Points, in no order, along strands that fork and pass close to each other.
(in the rows, 128 means zero)
Points whose rows are less than 109 apart are linked; no others are. Some points are linked to none.
J_649: [ 93  75 144  78 148 139 164 148 144 147  85 106 139 148 114  80 127 104
 164 101 146 109 180 152 125 141 170 124 176 163]
J_93: [136 112 120  58 132  96 128 162 162  95 132  97 138 129 171 106  99 107
 107 124 129 133 147 101 101 167 155 137  85 125]
J_66: [153 179  90 125 139 163 115 107 118  95 145 103 123 115 188 174 121 167
 121 126 112 130 107  86  82 139 108 128  94 194]
J_820: [144 102 174 171  74 133 104 116  93 113 125 146  84 128 131 138 142 144
 140 108 173 156 156 104 174  65  59 106 157 143]
J_286: [104  97  95 103  80 141 135 133 110 108 124  91 140 156 135  76 126 134
 113  99 101  80 170 183  76 120 167 127 151 171]
J_257: [149 116  85 108  85 108 104 137  97  80  96 172 131 114 165 114 103  83
 149 146 162 161 170 145 161 134 160 108 105  86]
J_23: [167 175 113 103 114  99 147 137 105  69 155 137 136  81 159 115 107 113
 156 117 143 119 109  87 117 145 116 158 142 139]
J_585: [ 85 165 152 144 170 144 140 134 163 191 163 150 157 162 134 132 121 148
 162 113  81 118 105 114 105 136 136 131 165 149]
J_72: [102 123 100  84 206 173 135 166 210 183 110 120 161 151  73 109 121  94
 127 135 110 118 155 128 125 131 130 176 143  81]
J_785: [125  96 139 120  72 118  84 139  88 108 110 133  75 109 138 146 131 118
 139 138 152 165 166 109 178 140 103 100 115  82]
J_974: [101 140  85 161 188 186 123 147 177 143 103 105 166 145  59 125 116 100
 122 141 104 134  70 140  90 129 186 111 111  90]
J_932: [145 157 158 180 192 139 165 111 135 105 127 101 156 112 144 143 107 123
 146 130 132 128  73 108 116 117 169 122 116 120]
J_392: [ 68  57 144 154 105 110 151 120 101 163  91 126 167 108 134 105 148 138
 135 141 146 132 132 185 110  77 166 126 233 141]
J_867: [139  81 127  97  80  95 136 130 138  80  82  88 135 153 135  98 107 126
  83 134  95  99 143 163 125  87 163 100 118 126]
J_883: [137  88 114 133  81 117 124 115 107 161  94 150 147 110 136  86 125 124
 150 129 174 164 195 159 147  83 149 115 184 152]
J_284: [113 144 162 174 172 140 147 117 161 105 121 123 161 140 109 116 117 131
 127 133  90 104  56 109 125  95 173 109 105 135]
J_897: [ 92  84 177 152 168 145 119 103 169 170  67  96 130 144  68 151 165 134
 128 141 129 129 141  95 157  95  79 123 132 110]
J_740: [135 102  93 134  57 110 105 123  91 151  96 151 127 124 131  89 124 126
 130 132 133 167 193 194 145 107 162 124 160 135]
J_16: [116 124 129 147  89 131 154 110 126  99 147  97 152 154 159 113 129 158
  88 121  92  95 120 180  74  67 163  90 169 171]
J_103: [116  63 156 108 178 112 164 141 141  99 106  69 146  97 144 136 105  81
 136 140 149 142 135 128 110 145 183 116 120 121]
J_665: [ 95  70 150  82  97  93  73 136 142 141 125 115 107 111 188 155 177 145
 132 157  95 119 190 141 117 107 158 119 104  97]
J_124: [ 81 197 106 132 138 160 132 133  94 161 174 153  86 119 108 172 102 156
 146 116 144 114 124 111 120 196 104 123 100 141]
J_661: [169 144 125 162 156 118 141  94 161 163 148 141 128 118  76 118 164  79
 148 163 183 123  61  70 186 112  77 177 104  98]
J_710: [116 151 126 120  93 136 139 126 119  67 156 145 106 142 149 140 114 178
  86 105  79 105 106 150 118 114 152  75  95 146]
J_267: [126  56 189 142 109 114 149 105 114 141  79  93 121 119 125 151 129 130
 114 119 192 159 168 132 141  84  90 126 148 146]
J_589: [150 108 132 166 171 156  83 129 176 176 128 162 134 141  87 118 171  76
 120 174 177 142  69  75 160 112 112 143 103  57]
J_929: [142 118 149 154  85 120 137 110  89 143 178 173 111 134 168 150 148 160
 122 128  87 147 125 163 132 109 142  97 190 137]
J_676: [157 128 136 124 159 150  74 131 149 108 154 170 153 112 128  77 123  86
 108 142 153 107  42  98 158 145 127 172  61  76]
J_797: [116 117 174 136 191 111 144 127 181 178  84 110 136 131  70 126  90 101
 147 123 164 134 142 105 164 120  94 154 110 134]
J_384: [114 126 168 185 160 133 134 103 148 161  86 138 143 145  87 127 148 147
 168 145  91 124 103 106 147 117 152 121 147 119]
J_942: [149 129 116 144 144  87 123 136 177 173 139 138 107 151  68 181 132 122
 100 149 131 160 135 120 168 146  63 143  49 128]
J_437: [166 145 105 127 166 170 102 134 167 147 137 183 163 142 111  72 122  79
  90 131 142 119  44 104 131 140 141 155  74  89]
J_884: [ 70  70 174 170 139 131 124 108 124  97  32  94 129 115  97 111 144 130
 157 151  83 101 125 125 105 118 158 105 148 141]
J_852: [169 160  98 146 152 156 132 144 187 183 122 148 109 181  55 131 164 150
 130 150  75 133 126 114 144 155 141 128 118  97]
J_860: [143 130 135  88 145  85 106 139 148 109 149 130 138  85 150 115 133  87
 122 148 137 127  94  78 140 162 126 168  88  75]
J_458: [150 197 120 141 163 158 128 115 148 107 169 138 136 136 138 108 119 158
  97 112 119 120  67  91 104 121 140 117  64 151]
J_571: [129  66 190 139 120 107 122 114 144 141 111  93 121 124 131 161 145 117
 113 122 174 150 166  89 153  82  64 128 129 117]
J_73: [146 152 159 140 168 134 103 121 132  99 145 169 134 116 134  69 125 106
 149 134 149 119  67  82 167 133 134 158 100 106]
J_341: [148 171  98 131 176 189 115 141 180 154 114 138 163 152  94  84 105  92
  93 133 114 122  74  92 102 138 155 145  93 112]
J_628: [133 167  73 120 147 126 112 155 172 173 157 150 108 117  63 151 149 114
 103 153 145 133  94 105 161 184  88 137  75  86]
J_59: [100 127 154 114 177 141 133 147 158 113 108 125 146 143 126  74  92 101
 142 112 104 123 115  98 127 127 183 130 122 142]
J_778: [120  89 183 153 173 117 117 110 146 133 111  91 123  78 135 159 159  97
 160 147 162 154 126  56 157 108  83 128 124  79]
J_678: [148 100 117 137  70 110 117 125  89 158 111 127 116 102 111 113 119 153
  79 119 168 171 174 212 163  74 111 155 181 145]
J_939: [162 148 113  97 129 113 102 104 105  83 156 154 132  67 106  91 176  91
 141 153 127  91  51  98 175 148  91 189  88  77]
J_577: [110 140  74 124  58 142 109 137  81 158 177 131 133 116 184 131 129 162
 115 111 129 162 151 188  84 123 141 125 195 141]
J_834: [118 107 179 146 118 115 129 121 114 125 118 150 121 141 160 114 120 129
 172 131 100 122 128  90 131  94 155 109 165 143]
J_37: [152 145 154 154 169 132 174 117 111  92 130  97 155 109 155 157 103 114
 151 112 145 126 106 123  77 125 166 137 159 130]
J_111: [ 84  89 109  84 122 160 137 145 132 124 109 102 142 178 126  76 128 124
 139  89  99  59 176 155  81 158 150 149 166 171]
J_434: [ 84  84 187 124 140 131 138 120 145 173  60 109 112 142  75 127 147 142
 144 125 102  94 161 147 144 103  99 148 172 134]
J_941: [148 112 159 150 180  87 128 108 157 141 129 100 130 100 125 159 158  93
 148 159 177 131 103  55 168 101  59 156 105  88]
J_896: [104 144  97 115  83 144 117 136  99 116 160 123 128 144 199 125 108 158
 134  97 122 150 146 133  75 146 145 106 141 172]
J_256: [150  63 135  99 108 110 123 132 119 114  81 124 133 103 158 114 135  79
 156 150 192 169 196  94 149  91 127 103 155 105]
J_333: [114  75 106 126  82 109 136 113 103 103  95 124 190 135 141  70 118 111
 132 151 123 122 164 197  89  76 199  96 173 169]
J_569: [175 117 152 142  95 120 148 112  91 145 127 119  75  96 123 176 115 141
  92 117 147 148 157 185 162 137  74 132 156 120]
J_40: [112 133 167 186 190 119 134 105 165 170 129 145 146 171  70 158 116 121
 153 132 169 144  96 120 151  89  77 145 124 179]
J_516: [158  99 143 120 120  96 154 138 111 125  99 129 130  90 149 122  99  91
 160 129 202 150 181 116 141 105 117 130 173 141]
J_209: [101 126  92  93 161 170 127 135 169 126  99  89 151 184  92  93 128 146
 127 111  48  72 164 131  95 153 133 160 122 130]
J_204: [147 160 149 128 153 119 113 129 110  54 161 174 129 135 175  79 132 119
 165 143 154 116  61  87 168 124 140 142 119 123]
J_192: [120 172 115 138 130 147 124 123 121  96 158 161 109 155 132 129 128 181
 116 114  56 115  90 131 118 141 164  90  78 138]
J_726: [157 125 140 103 113  94 159 147 131 148 119 123 119  97 136 111  92 110
 156 102 190 130 177 114 130 148 101 141 153 160]
J_944: [147 146 124  97 154 105  97 146 179 135 154 125 145 110 152 124 122 108
  99 140 111 121 104  88 118 161 138 166  59  80]
J_914: [135 116 174 137 168 112 161 121 153 169 106 112 121 117 116 131 105 112
 152 117 171 131 133  99 151 131 115 147 141 130]
J_617: [111 115 193 168 121 102 128 110 122 143 184 166  95 163 146 147 139 143
 156 119 151 143 132 103 185  88  70 111 139 169]
J_624: [119 162 113 180 177 151 157 147 194 205 137 150 155 183  53 140 148 149
 152 135 120 126 105 133 130 116 136 126 167 141]
J_836: [ 76  93 160 156 169 127 157 118 129  98  71  89 149 120 111 123 121 125
 156 140  89 104 101 164  92 129 187 115 139 140]
J_250: [150 117 121 107 130 158 145 111 140  99 119  38 127 160 151 118 111 162
  96  96 103  92 151 153  73 113 140 134 123 151]
J_106: [105 137 124 115  77 149 136 136  83 161 138 105  75 121 125 157  97 162
 115 102 156 128 177 187 129 180 114 134 135 140]
J_63: [101 105 161 141  78  99 125 133 117 170 149 167 113 148 152 119 135 154
 160 112 121 146 138 137 160  91 110  95 178 155]
J_781: [114  98 146 130  65 100 124 124  98 155 108 134  90 128 115 124 105 152
  93 106 168 153 182 201 161 102  94 144 143 171]
J_215: [110  47 163  93 121  93 109 141 157 152 119  84 130 133 177 128 160 129
 126 146 108 107 189 157 120 121 156 144 137 104]
J_549: [ 86 185 113 131 128 167 118 137 127 169 183 156  96 148 134 155 132 170
 160 100 102 136 120 103 115 180 111 114 109 155]
J_912: [154 198 114 135 136 106 139 108 121 105 196 162 119 106 121 112 164 111
 186 143 137  91  64  91 169 135  81 175 133 129]
J_444: [ 98 207  93 113 134 155 110 132 100 139 163 156 103  99 100 153 116 146
 140 125 138 118  90  68 130 212 105 144  85 132]
J_964: [141 136 115 141 145 147 126 127 174 152  99 137 147 186  63 112 145 147
 125 162  54 109 116 117 132 138 160 118 130 107]
J_969: [167 152  83 107 147 130 103 156 193 171 160 124 159 143 112 132 145 102
  76 160 118 138  88  84 105 164 136 155  71  78]
J_85: [109 157 154 146 132 122 130 114 131 166 153 187  82 152 111 134 159 165
 153 122  63 125 128 117 174 139 124 103 121 131]
J_268: [101  72 113 145  89 124 144 116 105 147 101 113 170 123 149  92 130 124
 134 131 128 127 155 198  86  88 189 132 222 156]
J_583: [152 189 119 122 128 115 129 137  99  35 170 153 127  97 160 130 116 131
 131 103 137 114  82  93 116 156 116 131 102 141]
J_935: [110 141 133 101 132 136 145 143 141 172 109 125 101 153 116 101 116 153
 143  87  92 105 158 147 122 160 125 148 139 140]
J_14: [158 183  75  91 107 120 117 166  88  26 123 138 137  97 166 160  95 109
  99 111 171 128 114 130 100 128 117  78 110 143]
J_170: [146 165 107 136  97 150 144 109  96 150 161 117  87 106 149 179 121 171
 136 108 123 132 149 130 101 181 109 138 137 147]
J_801: [ 93  56 173 112 100 120 106 105 137 180  52  89 102 132  95 110 163 145
 106 137 120  97 181 135 127 102  79 137 176 129]
J_217: [ 73 129 147 119  97 110 135 137 129 172 147 165 111 167 153 123 129 154
 138 107  76 126 144 144 142 132 131 106 169 144]
J_881: [119 116  45 122  67 122 136 129 109 101 133  90 170 145 140  64 136 127
  82 122 117 106 163 205  88  86 169 118 164 180]
J_153: [116 108 187 145 130 104 150 126 134 149 108 132 114 133 119 133 107 118
 162 111 179 128 149 109 163  99  97 130 138 177]
J_380: [187 151 100 110  99 110 138 141 100  69 134 141 137 104 192 133 104 108
 137 113 155 136 142 121  87 122 135 131 157 137]
J_30: [123 140 137 115 106 120 151 156 124 131 156 133 135 136 180 125  99 145
 155  94 123 134 143 119  92 145 150 124 150 163]
J_332: [ 97 157 111 131 203 196 136 154 189 184 114 139 156 140  79  94 100  94
 149 125 117 122 126 127 117 124 151 166 150 111]
J_319: [116  96 191 159 129  99 143  94 131 144 116 142 136 154 121 149 108 134
 130 104 151 153 134 143 136  99  77 152 129 210]
J_480: [131 155  90 116 143  81 113 145 186 202 160 145 102 131  80 177 135 103
  95 165 151 141 112 120 167 149  63 133  59  99]
J_648: [161  77  82  86  87 111 119 126 110 103 113  92 161 124 155 122 116  91
  79 144 124 152 190 193 113 107 175 110 129  97]
J_306: [ 75  57 118  87 149 149 167 125 125 121  91  92 156 160 111  69 139 102
 138 109 129  74 182 176  93 144 175 137 181 182]
J_128: [154 145 144 121 130 116 170 127 126 138 129 116 129 108 152 122 109 135
 151  93 159 122 152 107  95 154 130 139 155 152]
J_188: [122 160  89 103 137 127 122 112 105 117 180 155 134  77  88 166 157 113
 116 169 146 109  66  79 151 209 116 153  69  74]
J_555: [157 140 154 144 161  97 130 101 152 132 148 128 141  92 121 116 157  79
 155 163 166 115  75  61 180 123  83 182 116  81]
J_913: [164  99  57 125  89 127 102 123  93 120  98 122 179 103 138  96 123  95
  98 159 119 174 196 213 126 105 172 127 143  94]
J_21: [174 173  63 118 102 129 120 151  79  50 135 152 157 110 180 150  99  90
 127 110 151 137 135 147  70 116 116 106 145 154]
J_224: [127  66 108 107  77 107 133 121 118  87  74 100 153 151 128  60 116 102
  95 150 106 104 162 183 111  99 182  95 144 162]
J_776: [136 133 136  91 141  77  86 131 121  86 159 160 128  77 148 126 163 103
 134 152 136 113  83  85 172 150  88 177  86  68]
J_567: [142 169  83 101 144 144 107 116 103  75 170 141 145  92 105 152 140 134
  89 154 137 114  50  89 118 196 108 147  41  91]
J_991: [145 143 131 139  92 133 146 103 121  84 127 106 115 153 141 131 108 168
  80 115  78  97 117 157 107 106 156  96 132 150]
J_48: [172 182  89 106 116 144 115 130 100  48 129  91 119  94 170 171 121 144
  98 117 128 119 109 103  81 140  97 119  92 174]
J_775: [118 138 120 135  64 121 125 136  75 148 198 154 116 127 181 164 130 149
 114 122 107 168 139 179 128 133 124  99 177 129]
J_69: [153 189  62 152 146 176 117 151 159 177 158 165 106 164  68 133 152 161
 134 143 104 145 106 104 124 166 140 111 104 130]
J_901: [145 112 169 180 113 115 123  94  98 116 160 163  81 139 144 153 161 157
 150 121 161 142 151 123 186  70  53 105 143 165]
J_343: [203 123 142 160 108 136 107 134  94  89 122 143 130 122 157 137 128 107
 103 152 109 152 154 168 115  79 148 115 185 120]
J_987: [ 75 147 138 140 175 150 147 127 169 153 152 124 175 174 131 133 129 138
 150 118  60 111  87 107  72 119 164 111 137 152]
J_815: [136  79 149 109  83  85 119 138 128 154 124 105  85  95 172 182 130 123
  95 139 160 147 181 164 142 118  87 145 136  98]
J_733: [111 137 167 160 138 126 114 111 126 152 142 178  94 165 105 131 145 151
 154 113 104 135 127 104 190 110  67 110 108 166]
J_237: [117  79 190 130 130 119 105 119 171 161  94 107 112 136 112 145 157 137
 123 128 123 139 165  75 159  94  64 110 100  98]
J_137: [187 147 121 164  93 133 112 140  65 114 135 166 114  98 168 141 133 122
 116 138 143 155 160 182 140 109 136 118 203 118]
J_671: [164 145 144 119 119 107 120 119  81  72 144 158  77 101 130 150 152 119
 165 154 157 126 120 102 190 136  75 132 112 106]
J_618: [127  81 155 126  99 122 132 132 121 141  84 141 120 129 150 101 117 124
 152 123 133 145 179 116 151 101 157 108 168 144]
J_588: [ 83 115 104  97 200 164 132 141 188 142  97  98 169 173  78  94 131  98
 129 124  75  80 160 139 102 140 136 169 137 105]
J_479: [ 87 143 135 119  77 116 144 131 107 177 124 129  69 141 111 135 101 151
 113  88 146 132 171 199 128 135  95 145 138 169]
J_4: [163  93  86  65  96  98 134 153 125  92 133  88 140 124 188 134 123 104
  81 136 142 146 180 166 100 132 156 105 106 101]
J_64: [121 110 185 159 152 138 113 116 137 121 102 120 133 126 126 110 118 132
 164 134 104 126 107  74 146 104 159 125 140 113]
J_889: [133 168 158 146 142  93 156 122 121 122 165 154 125 110 147 112 132 114
 183 125 148  99  91  86 167 124  99 162 150 135]
J_906: [191 168 130 134 146 126 137 123 108  58 169 154 120 110 143 129 137 132
 134 125 116 117  78  94 141 162 129 142  95 110]
J_285: [145  86 159 138  68 117  99 127  95 117  99 130  80 105 146 128 139 128
 119 121 174 166 161 110 179  96  76 106 142 117]
J_640: [141  78 144  76 149 103 138 144 163 114 117  88 158 122 173 113 113  94
 119 157 150 146 155 116 109 140 174 127 109 116]
J_246: [123 153 128  90 166 146 135 171 151 113 135 122 150 146 142  71  87 117
 128 102 113 123 125 105  96 144 167 129  91 171]
J_189: [ 84  78 170 172 172 134 117 104 114 100  66  89 130  88 115 149 140 119
 174 128 118 157 112  92 133 126 159 113 119  95]
J_352: [147 121 116  77 129 141 153 135 149  86 123  35 125 136 145 120 120 150
  71  97 120  85 143 148  95  83 143  92 102 151]
J_856: [ 95  89 150  89  99  99  86 138 136 103 116 116 112 120 191 166 149 138
 104 151  77 120 145 133 129 130 157 117  80  78]
J_27: [143 145 126 113 123 104 133 126  71  72 151 156  85  82 116 191 139 105
 139 150 167 103 111 114 177 165  70 113 119  89]
J_502: [127 165  82 147 178 207 100 159 187 158 118 136 172 164  68 108 111 103
 116 139 113 123  62 119  77 122 168 131 135 129]
J_435: [177 169  55 133 137 159 108 148 172 162 166 138 136 151  89 117 152 122
  95 151 128 145  75  83 118 190 145 143  80  89]
J_207: [ 47  67 179 145 122 110 163 128 119 165 105 128 154 123 151 134 133 134
 169 118 124 125 122 169  99 110 171 112 203 153]
J_328: [168 140 133 172 171 131 124 118 184 171 135 131 132 142  83 128 150  98
 137 164 165 138  85  82 175 130 122 142 113  81]
J_873: [117 198  66 115 136 148 115 139 125 165 157 151 108 107  64 137 132 114
 126 132 138 117  85  92 148 198  92 146  66 103]
J_650: [141  99  96  61 103  97 128 154 121  88 130 110 123 111 178 134  97 108
 120 129 146 146 167 141 117 183 137 129 101 110]
J_129: [120 121  79 123  80 132 119 138 103 148 154 143 178 129 177 103 128 143
 114 111 130 172 164 193  85  99 168 123 190 136]
J_993: [107 123  60  99  74 156 108 139  93 125 133  93 140 140 179 111 127 155
 130  97 131 150 176 180  72 127 161 130 142 183]
J_109: [150 105 175 162 117  94 132  93 135 131 112 135 111 158  99 161 111 149
 112 124 137 150 139 143 156 123  60 166  91 179]
J_382: [148 131  60  91  79 145 124 143  88  91 118  94 133 118 162 127  98 121
 107  99 145 146 181 169  82 150 143 123 132 156]
J_394: [ 67  52 180 150 137 147 115 121 114  97  55  78 131  98 105 115 148 113
 155 137 111 144 132  89 119 117 151  87 146 109]
J_715: [166 132 145 141 137 101 141 105 162 181 112 125 111 169  73 166 125 146
 104 129 136 144 150 151 156 133  67 154  90 140]
J_9: [141  85  98  91  92  89  99 148 115 117  93 150 126 108 168 115 133  84
 147 154 166 177 201 129 155 127 133 102 116  82]
J_700: [106 197  86 117 134 147 108 143 111 104 158 139 120 104 132 119 115 144
 128 121 122 127  80  79 106 196 123 141  66 160]
J_94: [148 115  80  92  98 152 126 129 108  90 125  43 126 138 174 134 109 156
  93 102 123 122 169 142  78 136 129 128 109 143]
J_181: [103  54 164 146  95 132 125 103 105 142  72 117 132 113 112 114 142 129
 112 117 194 163 179 144 127  47  97 117 171 169]
J_496: [121 121  78 134  65 140  90 135  77 133 103 137 140  99 125 108 110 113
 107 148 135 173 182 196 150 109 168 117 154  88]
J_83: [108 141 141 148  73 100 127 119  68 125 156 176  80 121 135 167 100 135
 141 117 170 144 136 164 177 123  83 100 143 161]
J_338: [115 156  85 114 129 178 110 125 145 139 107  99 123 181  94 122 145 160
 130 104  38  80 155 151  99 167 122 138 119 130]
J_356: [170 171  85 131 141 135 121 114 119  84 180 161 120 116 107 122 155 143
 106 139 119 129  67  97 150 178 126 148  58  93]
J_490: [ 86 165 150 147 170 143 153 121 167 118 153 125 165 165 137 124 118 145
 116 122  76 104  57 121  85  88 157  92 113 170]
J_625: [109  76 171 153 176 131 125 116 154 131  90  80 140  96 131 157 142 109
 146 149 131 154 116  85 138 125 137 136 119  63]
J_315: [117 108 149 165 176 167  83 124 171 170 110 130 129 131  83 121 186 108
 126 150 145 152 100  46 162 100  94 126 102  62]
J_185: [ 83 136 117 178 196 149 139 137 163 144  92 112 156 131  61 138 122 115
 171 144  89 134  78 141 116 128 178 128 123  97]
J_277: [163 152 108  78 121 105 116 151 111  43 135 118 129  93 168 153  92 119
  84 122 157 131 101 118 104 150 125 110  74 106]
J_547: [116 130 111 128 186 146 144 145 173 143 100  53 170 146 103 133 111 113
 127 140 115 120 109 118  94 138 178 155 103  84]
J_399: [117  88 134  68 101 104 120 133 146  91 106  90 113 141 163 132 118 132
  70 137  77 106 147 158 121 128 154 115  91  91]
J_238: [127 108 157 140 187 126 175 122 132 109 106  61 145  97 138 145 102  99
 153 108 140 134 123 125  92 158 186 133 128 126]
J_373: [123 146 119 142 160 157 154 136 184 192  98 115 159 176  45 130 140 168
 156 132 103  98 135 132 108 131 139 148 174 126]
J_113: [114 140 146 165 102 125 150  95  56 133 158 172  63 123 110 184 112 148
 120 136 148 128 141 164 174 144  94  90 110 150]
J_20: [ 74 122 155 115 120 129 151 131 157 181 156 152 148 171 143 130 123 157
 145 109  57 116 118 132 100 141 131 113 176 146]
J_489: [181 114 129 151  90 116 109 128  82 139 110 138 122  94 139 132 134 129
  97 140 167 173 172 193 146  82 107 141 207 117]
J_58: [150 133 129 112  78 113 134 138  73 145 135 120  82  98 139 154 112 143
 111 116 138 135 167 178 139 151 110 125 159 125]
J_110: [ 59  91 157 106 147 131 171 138 127 174  97 114 132 138 104 113 127 133
 162 102 153 112 167 174 104 116 151 143 180 177]
J_38: [195 134 133 153 108 145 136 139  89  71 145 122 134 114 173 153 111 123
  87 124 109 133 139 166  87 104 142 105 166 127]
J_986: [ 84 125 145 118 150 138 146 128 160 173  79 124 132 155  88 108 130 144
 158 117  72  83 175 148 126 126 118 148 165 142]
J_874: [142 178 109  91 143 141 120 150 134  93 149 140 126 117 153  87  87 125
 122 105 128 129 102  90 109 174 146 142  60 150]
J_685: [104 151 140 122 192 153 142 149 177 169 111 133 146 150 103  87  97 119
 150 112  96 103 126 105 116 145 156 151 137 132]
J_865: [140 129  51 127  79 128 122 123  87 112 143 121 182 120 153  87 116 138
  97 128 117 145 170 224  81  80 181 129 167 139]
J_12: [102  92 159 139  54  93 128 127  96 190 174 164 120 135 149 138 130 157
 107 113 138 162 142 177 150  84  99 103 182 149]
J_537: [116 153 146 192 191 137 140 127 175 200 144 162 141 168  67 143 142 125
 163 144 136 133  95 115 151 101 118 129 139 137]
J_730: [102 149 112  98 122 156 118 136 133 157 110 113  91 164  93 130 124 158
 125  99  73  87 180 158 109 185 121 142 111  97]
J_735: [127 194  87 127 147 169 124 140 150 164 151 156 108 163  99 125 132 164
 141 116  69 132 128 120 115 175 128 125  96 142]
J_582: [159  80 163 122  95  93 134 123 114 151 123 105  84 107 128 182 111 146
  64 124 160 141 174 191 157 121  63 154 122 129]
J_999: [121  62 165  92  97  83 110 126 149 182 121  95 107 111 165 145 148 129
 120 134 129 136 192 145 155 110 110 139 139  90]
J_743: [105 128 142 173 146 131 136 105 166 142  95 146 146 168  87 126 152 156
 153 166  50  87  93 117 116 121 154 118 144 131]
J_497: [168 142 152 147 118 128 107 119  73  69 154 186  77 123 176 139 162 136
 180 147 145 130 120 113 181 118 100 117 164 119]
J_308: [185 187  44 149 146 170 104 123 142 130 157 146 143 123  98 113 165 124
 103 141 139 136  51  65 106 160 120 144  75 136]
J_921: [120 157 112 108 144 105 131 112  75 105 171 159  95  78  92 168 153 116
 141 164 158  97  84  92 189 182  97 141  88  75]
J_612: [158 135 154 161 110 115 121 120  79  98 179 187  97 131 195 151 152 142
 155 132 103 153 116 131 150  95 127  98 174 127]
J_44: [157 186 106 134 118 147 130 117 104 112 169 121 107 118 175 159 136 162
 142 105 108 128 110  97  83 166 114 123 126 171]
J_821: [104 166 115 155  94 133 147 118  62 141 184 160  78 106 131 188 125 167
 132 119 138 130 141 152 127 168 106 104 143 148]
J_611: [171 196  89 119 141 113 133 105  94  93 185 164 117  89  92 105 186 106
 159 142 126  88  48 100 170 150  90 175 117  93]
J_699: [159 172 101  94 128 152 120 130  89  27 149 113 118  95 148 188 110 135
  81 130 132 116  90 111 105 179 103 108  83 120]
J_630: [ 91 126 130 151 172 150 153 125 153 166  75 100 168 158  76 135 140 140
 163 132  97  99 110 159 101 140 167 147 153 122]
J_452: [132 135  92  84  86 105 113 149  78  66 110 164 125  99 158 150  91  91
 128 149 180 132 144 132 135 169 147 111  99  74]
J_808: [ 83 102 158 154 189 152  98 132 176 180  87 104 143 120  69 143 173 105
 139 166 128 147 114  79 152 100 109 122 117  77]
J_793: [ 82  37 165 133  81 120 113 114 114 163  58  98 119 122  89  98 168 128
  94 132 163 137 171 159 129  63  91 132 176 150]
J_958: [140 193 121 139 167 142 130 115 137  88 219 164 145 131 156 111 145 145
 120 124 127 116  43  95 114 117 130 126  77 160]
J_283: [ 84  93 167 143 154 118 161 128 142 159 106 113 142 127 142 121 117 139
 177 108 133 117 140 149 108 132 172 127 179 142]
J_60: [137 170 158 139 162 127 133 122 130  68 192 169 145 142 160  95 124 137
 135 125 125 117  43  97 144 114 160 118 107 142]
J_575: [166 149 123  84 128 125 157 144 151  70 132  77 127 130 154 121 103 139
  61 104 140 120 116 131 114 106 131  93  74 112]
J_822: [114 163 122 136  73  95 125 145  73 110 150 186  88 116 148 145 107 124
 176 114 177 121 143 140 173 137 108 103 148 132]
J_254: [177 186  69 138 151 171 113 113 145 117 149 114 140 150 118 139 154 158
 101 138 119 140  74  76  94 146 131 122  55 160]
J_200: [119 160 139 140 143 131 137 117 123 134 172 192 114 162 130 122 162 177
 148 129  59 132  91 101 140 147 156 101 101 129]
J_441: [162 157 150  97 156 124 153 131 177  81 131 100 144 134 124 110 111 146
  68 115 118 113  82 118 140 104 135 111  61 113]
J_194: [104 100 181 159 194 108 151 117 164 164  84 125 150 156  78 147 105 114
 127 113 180 146 123 130 137 109  69 162 104 166]
J_786: [161 130 121 145 100 136 141 124 106 101 151 106 159 122 178 126 124 143
  92 115  99 136 140 178  70  87 167 113 194 158]
J_86: [104 165  94 123  72 117 126 138  58  93 128 174 117  98 137 154  82 107
 154 126 181 126 148 137 152 173 137 104 127 110]

A fork is a point with three links, a tip a point with one. Leave the first point through the second and follow the links. Name the first fork or tip that comes.
J_650, J_93 -> J_12
J_883, J_618 -> J_444
J_181, J_267 -> J_836
J_185, J_974 -> J_889
J_277, J_699 -> J_441
J_479, J_781 -> J_785
